Each row is a point on a tangle of strands that fork and nearly touch. The rows are in no order.
Two points are linked if the straight distance between their rows is under 30.2. Some points are linked to none.
(453): [ -1   9   2 -12  -2   3  17 -14   6 -17  -2   2 -19  -1  -1 -10  -6  -8
 -12 -25  -9  -6  23  -5 -10]
(527): [ -6   0  -3   0   7   3  10 -21  -4   4  -3   9 -12  -5   2   2   0  -6
 -11   4  14   7  -1   1   5]
(498): [  1   9  -7  -1  -3  -9  -8  -6  -8   3   7  -7  -8   2  -7   8   2  -3
 -18  -3  17   2   9   5 -10]
(50): [ -2   6 -10  -1  -7 -12  -9   9  -1  -5   5  -8  14  -1  -5  -7  -2  -5
  -8 -16  16   0  -4   8   2]
(834): [  0   9 -15  -2  10   3 -21  -9  10  -2   8  12 -31  15   6  -8   1  -4
  10   8  -1  -6   5   0 -11]
(667): [ -5   8 -23  -6   4   1 -17  -7   0   9   3   8  -3   6  11   0   6 -12
   5  10   1  13  -3   8   8]
(474): [-12   6 -23  -3   3 -10 -20   2  -3   5   6   1   2  11   0   3   5 -13
   2   6   4  16  -9  15   7]
(55): [ -6  -4  -4   1  -6  -9  12   9  -1 -15  -4  -6  14 -11  -8 -10  -6   0
  -1 -28  -2  -2   0  -2   9]
(75): [-19  -7  -8   2   8  -7   2  -3   3  -8  -4   9   2   6   3   0   5  -5
  14   5  -5  13 -18  10  16]
(642): [  3   0  29   8   9   4   7  -8  12  -8  -5  -3  -4   5  -4   2   0  11
   2   1  13 -10   1  -4  -6]
(493): [  5  -7  -3  -5 -12   2   4  18 -16   0   6  -9   1 -10 -11   1   0   4
   5  -6 -37  -7  14  -8  -2]
(604): [  6 -10 -14   1 -11   3   6  20 -16   9  -4  -4  20 -18  -4   0  -5  -4
   3  -5 -17   5   4  -3  11]
(888): [  6  -4  14   3   4  12  10 -10   1   3  -8   5  -5  -5   6   3   1   4
   7  12   0  -3  -2  -7   4]
(362): [ 10  -2  -5   1  -2  13   4   0   3  15  -9   7  17 -11  18  -2   0  -2
   4  11   3   5  -7  -1  11]
(259): [  8   8  10  -3   6  11 -10  -4   6   6   9   4 -30  11   0   0  -2   2
   3   8 -14 -14  15 -13 -23]
(736): [ -3  -6  -6   4  -6  -6  -3  14 -14  11   1  -4  18  -4  -4   9   0   0
  -5   8   3  11  -9   7   4]
(149): [  9   0  11   2 -10  -6  10   6   3  -4  -4 -13  19  -5  -5   3  -4   9
 -19 -23  15  -3   8   0  -3]
(503): [  6   0  16   6   7   7   6 -14  -1  13  -4   1  -2  -1   1  16   0   4
 -11  20  21   4  -2  -1  -3]
(1038): [ -9   4  -8  -3   4   2  -2  -5  -6  -3   9  14 -35   9  -3   0  -1  -8
   6   3 -23  -3   8  -9 -12]
(680): [ -3   1  15   7   4 -11  -5   4  12 -13   3  -9   5   8  -7  -1   4  10
  -1  -4  18  -9 -10   6  -7]
(676): [ -3 -10   5   3   3  -1  -6  13   4  -1  -1  -2  14   5   3   4   9   7
  21  15 -14   2 -20   6   9]
(54): [  8   0  17   5   3  10  12 -12   0   9  -8  -2   2  -5   1  11  -2   5
 -14   7  20   1   3  -2  -2]
(343): [  0  10  -8  -2  -2  -7  -7  -4  -2  -2   4  -4  -2  -1  -2  -4   0  -5
 -10 -10  19  -1   2   4  -4]
(625): [ 12   5  -8  -1 -10   1   0   1 -11  14   0  -4  11 -11   2   4  -5  -5
 -18  -4  12   2   8  -1  -3]
(948): [  5   9  -8  -5   3   6  -6 -10  13  -2  -1   7  -6  -1  14 -15   3  -5
   9  -3   5  -5   1  -2   5]
(426): [ 17   0  -1  -2 -12   0 -16  21   2   9   6 -12  26  -4   2  -6   2   6
   4  -1   0 -10  -5   1   4]
(572): [ 10   3   0   1  -6   2  -4   1  -7  15   1  -4  10  -7   3   6  -1   1
 -12   6  15   1   0   1  -4]
(924): [ -3  -2   2   4   7  -8 -21   4   7  -4   8  -2  -6  16  -4   3   8   8
  13  16   1  -5 -12   6  -5]
(940): [-22  -9  -5   5   6 -12   6   1  -5  -9  -3   4   5   4  -6   3   3  -3
   5   3   0  13 -19  10  11]
(1033): [  9  -3  24   5  -3   2  14   1   5  -3  -8 -12  16  -4  -5   7  -2  14
 -13 -11  17  -4   4  -1  -2]
(368): [ 7  0 28  5  1  1  9 -3  9 -7 -5 -9  5  2 -5  4 -1 14 -6 -7 14 -9  5 -3
 -6]
(815): [-11 -13  11   6   3  -4   5   8  -7 -10   0   0  -5   5  -8   4   5   9
  18   9 -19  -2 -11  -4   4]
(580): [  3 -11 -13   2  -3  13  15   5  -4  15 -13   9  22 -17  14  -4  -6  -4
   2   5  -4  11  -4  -2  16]
(400): [ -7  -4 -12  -1   5   4   0 -10  -7  10  -4  12  -7   2   9  10   6  -7
   7  21  -5  16  -9   3  14]
(838): [  1  -4  25   8  10   9   9 -11  10  -6  -7   4  -8   3   1   1   0   9
  10  11   7  -7  -5  -5  -1]
(326): [ -7   1 -15  -3   1   3  -4   3  11  11  -7   7  31   1  21  -5  -4  -7
  -1   2   2  14 -11  11  17]
(633): [  2  -1   3   5   9  -6 -24   0   5   3  10  -3 -15  18  -6   9   6   9
   7  23   5  -6  -6   4 -12]
(909): [  1  -4   5  -2  -8  -4   2  10 -12  -4   5 -10  -3  -1 -12   5   2   8
   3  -3 -21  -4   9  -5  -6]
(852): [-10   2   5  -1   6   4   3   3   2  -8   8  12 -29   9  -2  -7  -1  -2
  12  -3 -28  -8   5 -13 -14]
(66): [  8   5  -8  -3 -10  -8 -16  15  -1   5   8 -10  19  -3  -2  -6  -1  -1
  -4  -8  11  -4  -3   4   1]
(124): [ 14   3   9   4   6   8 -15  -8   4  12   3   1 -15   7   4   8   3   6
   6  25   7  -6   1  -6  -8]
(169): [ 17   1  -8  -2 -13   4   4   8  -6  11  -4  -5  21 -17   5  -3  -7  -4
 -10 -13   7  -4   7  -5   2]
(96): [  4  -1  12   8  12  -2 -14  -8   3   5   6  -1 -18  15  -6  17   4   8
   2  26  11  -4  -5   2 -11]
(268): [ -6  -6  -1   4  -5 -12  -5  16  -9  -2   3  -7  16   0 -10   3   1   2
   1  -2   1   3 -10   6   4]
(534): [  4  -5   2   1   0  -1 -10  16  10   2  -1  -5  24   2   8  -2   8   6
  16   8  -6  -1 -17   6   8]
(485): [  1 -13 -13   3  -7   5  11  18 -11  11  -9   1  26 -17   2  -2  -8  -4
   3  -2  -9   8  -3  -2  13]
(27): [ -3  -4   3   3  -7  -8  -1  12 -11  -5   4 -10   6  -2 -11   4   3   5
   2  -3  -8  -2   0   1  -1]
(533): [-11   4 -14  -1   1  -5 -12  10   9   9  -1   0  32   8  13  -2  -2  -8
  -2   3   3  14 -15  17  12]
(710): [ -1   1 -11  -3   2   7  -4  -2   7  10  -6   7  18  -3  18  -4   1  -6
   4   6   4  10  -9   5  13]
(140): [ 20   3   3  -2  -5  15  10  -6   1   7  -8   1   4 -16  10  -5  -5  -2
  -1  -4   2  -9   9 -12   2]
(858): [ -6   5  -4  -8  -1   0  20 -19  -2 -13  -5   1 -15  -7  -3  -4  -5  -7
 -17 -22   0   4  18  -1  -1]
(442): [-13   2 -20  -2   2  -7 -15   6  -1  10   3   2  18   9   7   4   0 -12
  -1   8   2  19 -14  17  10]
(357): [-12   0   5   6   5 -12   2  -1   7 -14   0  -3   5   4  -5  -4   1   2
  -4  -8  19  -1 -13   8   0]
(115): [ 11   9   0  -3   2  10 -11  -5  15  -2   3   7 -13   4  14 -17   1  -1
  15   3  -3 -14   4  -8  -4]
(408): [ -5   4 -11   1   7  -5 -11 -13  -3   4   4   6 -19   9  -2   8   3  -6
  -4  14  13   6  -3   6  -2]
(256): [  0   7  20  -2   6   4  16 -18  13 -15  -5   0 -13   4  -4  -6  -5   6
 -10 -18  13  -5  16  -3  -7]
(475): [ -8 -13   9   7   4  -4   1  12   0  -8  -2  -1   8   3  -4   3   7  10
  21  12 -15  -1 -17   2   8]
(600): [ -2   3   2  -5   3   6  23 -23   0  -7  -8   4 -11 -10   1  -4  -5  -5
 -15 -15   5   2  14  -4   3]
(112): [  1   1  13 -11  -7   2  13   6   8 -15   2  -5 -13   3  -5  -8  -3   3
  -4 -24 -26  -8  20  -8 -15]
(724): [ -8   2 -23  -5   7   4  -8 -14  -4  15  -1  14  -5   4  13   8   5 -12
  -3  19   3  19  -7   7  12]
(168): [-14  -1  -8   1   4  -9   4  -3   6 -10  -2   3   8  -1   1 -10  -2  -5
  -2 -12  15   5 -13   8   8]
(1027): [ -4  -1  18   2   3   6   7   0   4  -8   1   5 -19   6  -2  -4  -1   6
  11   0 -18 -10   6 -13 -10]
(679): [ -2  -3  17  -4  -2   5  12   6   2 -11   1   1 -13   2  -5  -6  -2   8
   7 -11 -30 -10  11 -13 -11]
(1018): [ 13   3   5   2  -3   2 -11   2   2   9   2  -5   7  -1   5   3   3   4
  -1  10  14  -5  -5   0  -3]
(746): [  4   5 -10  -8 -12  -8  -4  13  -5 -11   8 -10   6  -8  -8 -13  -5  -6
  -1 -27 -11  -9  11  -2   1]
(742): [ 14  10   5  -3   3  11 -13  -6  10   3   6   7 -22   6   8  -9   0   0
   9   9  -6 -15  10 -12 -14]
(238): [ 16  11  -7  -9  -8   5  -6  -6  -5   6   4  -2 -12  -7   4  -3  -1  -8
  -6  -3  -7 -10  18  -7 -10]
(816): [ -5   5 -16   0  10  -5 -23  -8   7  -1   7   8 -21  16   2   1   6  -3
   8  14   4   2  -3   6  -4]
(759): [ -1   5  -9   0   6   1  -2 -20  -4   9   2   7 -13   0   2   6   0  -8
 -14  10  20   8   0   3   0]
(773): [-11  -7   0   7   7  -7   1  -2  -5   9   0   4   5   7  -1  18   2   0
  -7  23  11  14 -21  10   2]
(91): [-14 -14  -2   5   1  -4  19   5  -8 -13 -10   2   6 -10  -6  -3  -4   0
  11 -11 -15   7  -7  -3  13]
(32): [ -6   9 -15  -5   5  -2 -12  -6  -1  -6  11  11 -32  11  -3  -7  -1  -9
   4  -1  -9  -6  10  -3 -13]
(978): [ 9  2  4  0 -1 10  6 -8 -1  3 -5  2 -5 -8  5 -2 -1 -2  1  2 -1 -5  7 -8
  0]
(530): [  9  -8   0   3  -7   2  -7  22   1  10  -1  -7  31  -6   4  -1   3   6
   9   5  -5  -1 -13   4   8]
(193): [-19 -13  -1   8   7  -9  13  -1  -9   0  -4   6   5   3  -5  15   2  -1
   1  15   2  16 -21  10   9]
(1006): [  6   4   2  -6 -12  -8  -1   9  -3  -9   6 -15   3  -2  -9  -4   0   4
  -9 -22  -5  -8  14  -1  -7]
(777): [ 17   5  10   2  -1   4 -15  -1   3  10   5  -7  -2   3   2   4   3   7
  -1  13  12 -10   2  -4 -10]
(10): [  2   5   5 -10  -8  -2  14  -2   7 -19   0  -5  -9  -1  -5 -10  -6  -1
 -10 -31 -12  -7  21  -5  -9]
(839): [  3  -7  -9   3 -11  -1  -2  17 -22  19   2  -5  19  -7  -4  12  -1  -2
  -5  13  -5  11  -3   5   4]
(258): [ -2  -2  12   5   2  -8 -10   7   6  -8   6  -7  -1   8  -6   0   6  10
  10   5   3 -10  -9   2  -5]
(119): [-10   0 -11  -3   4   3  13 -18  -4   1  -4  11  -7  -8   4  -5  -2  -9
  -8  -4   9   9  -2   1  10]
(687): [  4   7  10  -2   2   4  13 -17   8  -6  -5  -2  -6  -4   0  -4  -3   0
 -17 -16  20  -3  12  -2  -3]
(287): [  6  -8 -12  -2 -11   3   7  16 -20   4  -2  -6   9 -16  -7   3  -2  -4
   4  -3 -28   1  11  -6   6]
(979): [-14  -9  -8   2  -1  -7  14   6  -1 -16  -8   2   9 -10  -4 -12  -5  -2
   9 -19  -8   4  -8  -1  15]
(454): [  4   7  15  -5   5   9   2  -9   4   1   4   3 -30  12  -4   5  -2   1
  -4   2 -14  -6  21 -10 -23]
(776): [ 20  -1   0   0  -8  14  15  -1  -5  14 -10   0  13 -19   9   1  -6  -1
  -9  -2   4  -4  10 -10   3]
(645): [  0   9  21  -3   7   6  12 -15  16 -14  -1   4 -23   9  -4  -5  -5   5
  -5 -13   2  -8  19  -5 -15]
(156): [  0   7  19  -5   4   3   4  -5   8  -8   5   0 -26  15  -7   1  -2   7
  -6  -8  -8  -4  20  -5 -23]
(653): [  9   3   8  -3 -10  -6   5   4   1  -7   0 -13   8  -4  -6  -1  -2   6
 -15 -23   7  -5  13  -2  -5]
(849): [ -9   2  -9  -1   4  -2   7 -11   6  -5  -3   7   3  -6   5 -12  -4  -8
  -6 -12  16   5  -7   4   9]
(273): [-14  -6 -11   0   9   1  -1  -8   1   0  -4  13  -6   7   9   6   9  -6
  15  15 -11  16 -14   6  17]
(854): [ -3  -2  -7  -3 -10 -10  -1  18  -2 -15   4  -9  13  -7 -10 -15  -3  -1
   8 -26 -12  -7   0  -2   8]
(543): [-17 -15   2   6   0  -6  13   8 -13 -13  -3   2  -3  -3 -10   3   1   2
  16   0 -23   6  -8  -2  10]
(675): [ -2  -2   6   7   5  -3  -3  -6  -5  13   1   0   1   5  -2  19   2   3
 -10  23  20   7 -10   7  -5]
(99): [  7   2 -13  -4  -5  -4 -29  12  -9  14  13  -6  -1   7  -3   3   8   0
  10  17 -12  -1  -2   4  -1]

A fork is a point with three links, a tip a point with one. Leave the first point through the second and follow the links. Name the first fork or tip that comes.
(156) / (454): (948)
(815) / (475): (498)
(724) / (400): (54)
(362) / (580): (839)

Name the points in between on the shortest way along the links from the first point to the second, in order.
(838) / (633): (888), (978), (140), (776), (169), (625), (572), (1018), (777), (124), (96)
(675) / (724): (773), (193), (940), (75), (273), (400)
(533) / (400): (442), (474), (667), (724)
(948) / (687): (115), (742), (259), (454), (156), (645), (256)
(326) / (493): (710), (362), (580), (485), (604), (287)
(979) / (343): (91), (543), (815), (475), (676), (534), (530), (426), (66), (50)
